Points, in no order, along strands that fork and pass close to each other.
In the rows, 100 means zero.
Two points are linked if the straight distance between their rows is under 34.3. Some points are linked to none.
z285: [142  67  95  94 112 112  86  92  52 101  83]
z613: [ 54 116  88 116 118 109 104  83 114 123 124]
z439: [149  80 113 102  88  42  90 123  76 101 113]
z231: [131  72  89 110  78  87  87  66  84  78  94]
z927: [145  82 116 105  90  51  87 114  81 100 102]
z846: [108 111 100  74  98 118 120 109  93  93  92]
z102: [ 77 138  95  80  81  91 113 107  96  90 125]
z393: [118 109  94  80  71  97 116  89  90  77 100]
z371: [ 75 106  88 108  81 121 118  88 143  82 101]
z819: [132  77 118  90 110 112 100 111  95 104  64]
z699: [ 56 114  84 103 135 127 111  94  92 133 119]
z887: [ 53 106  86 122 121 123 107  84 125 121 113]
z694: [ 84 123 111  85 107  96 105 130  99 106 104]
z560: [ 71  99  91 115 107 133 109  99 144 101  96]
z984: [110 109  91  71  85 129 126  94  94  85  99]
z309: [ 95 115 117  90  97  86 104 126 108  98 100]
z601: [141  64  99  93 116 119  89  96  71 103  66]
z466: [134  89 121 103  92  72  93 113 103  95  85]
z76: [ 62 126  95 106  85  96 107  92 120  92 121]
z624: [ 75 128 103  80 117 114 111 127  90 115 108]
z775: [ 76 127 105 103  81  75 102 105 122  91 116]
z124: [ 62 129 100  93 118 106 102 114  94 121 121]
z142: [127  69  78 112 104  88  56  91  43  86 115]
z558: [118 111  87  66  74 117 122  84  89  81 102]
z2: [ 65 116 112 118 122 102  90 115 116 124 107]
z903: [130  64  85 117  93  86  68  73  72  85  98]
z464: [115 112 102  83  75  79 112 101  94  82 102]
z161: [110  96  99  97  67  98 109  78 122  74  90]
z904: [106  96 122  94 111 113 103 124 116 105  71]
z831: [ 83  94 112 111 123 133 103 115 140 111  78]
z302: [130  67  79 117  97  90  64  78  58  83 107]
z127: [137  75  84 102 108  89  63  99  36  94 111]
z550: [ 61 105  89 105 138 141 113 104 107 130 108]
z760: [ 60 105  87 117 116 132 107  90 139 109 110]
z959: [ 58 128  99 104 120  89  99 110  90 127 128]
z575: [ 98  97  92 103  73 116 116  81 137  73  92]
z258: [141  68  88 101 110 101  71  93  46  99  96]
z262: [112 118 108  84  74  57 110 117  95  86 116]
z854: [125  88 119  93 108 105  99 116 107 100  68]
z307: [137  66 105  91 113 123  99  99  87 101  64]
z293: [142  77 119 106  94  64  85 111  87  99  88]
z115: [109 108 118  95  89  79  99 121 111  94  94]
z998: [121  91 102  81  98 124 116 105  98  92  78]
z32: [ 79 104  96 105  93 126 112  95 143  90  92]
z784: [115 100 122 101  92  80  96 113 118  92  83]
z317: [ 97 124 109  94  71  63 104 110 113  82 113]
z471: [129  76  90 112  72  90  94  64 104  78  85]
z46: [120  88  97 106  65  87 101  73 112  74  89]
z477: [ 53 112  88 121 125 104 101  76 102 136 123]
z414: [ 55 124  89 106  99 103 105  92 117 106 123]
z751: [ 60 115  94 110 137 104 103  87  91 144 121]
z901: [ 92  95 121 105 120 124  98 121 133 109  74]
z675: [ 63 124 106 118 130  76  93 107  93 141 129]

A fork is a point with three links, a tip a point with one. Leave the first point through the second and follow the links. Name the first fork or tip that comes.
z262 / z464 | z998
z466 / z293 | z439
z854 / z904 | z831
z309 / z694 | z675
z775 / z76 | z613
z613 / z477 | z550

Name the points in between on the shortest way along the links from the first point to the second, in order.
z371 / z613 | z32, z560, z760, z887
z575 / z142 | z161, z46, z471, z231, z903, z302
z477 / z550 | z751, z699
z115 / z124 | z309, z694, z624
z258 / z302 | z127, z142
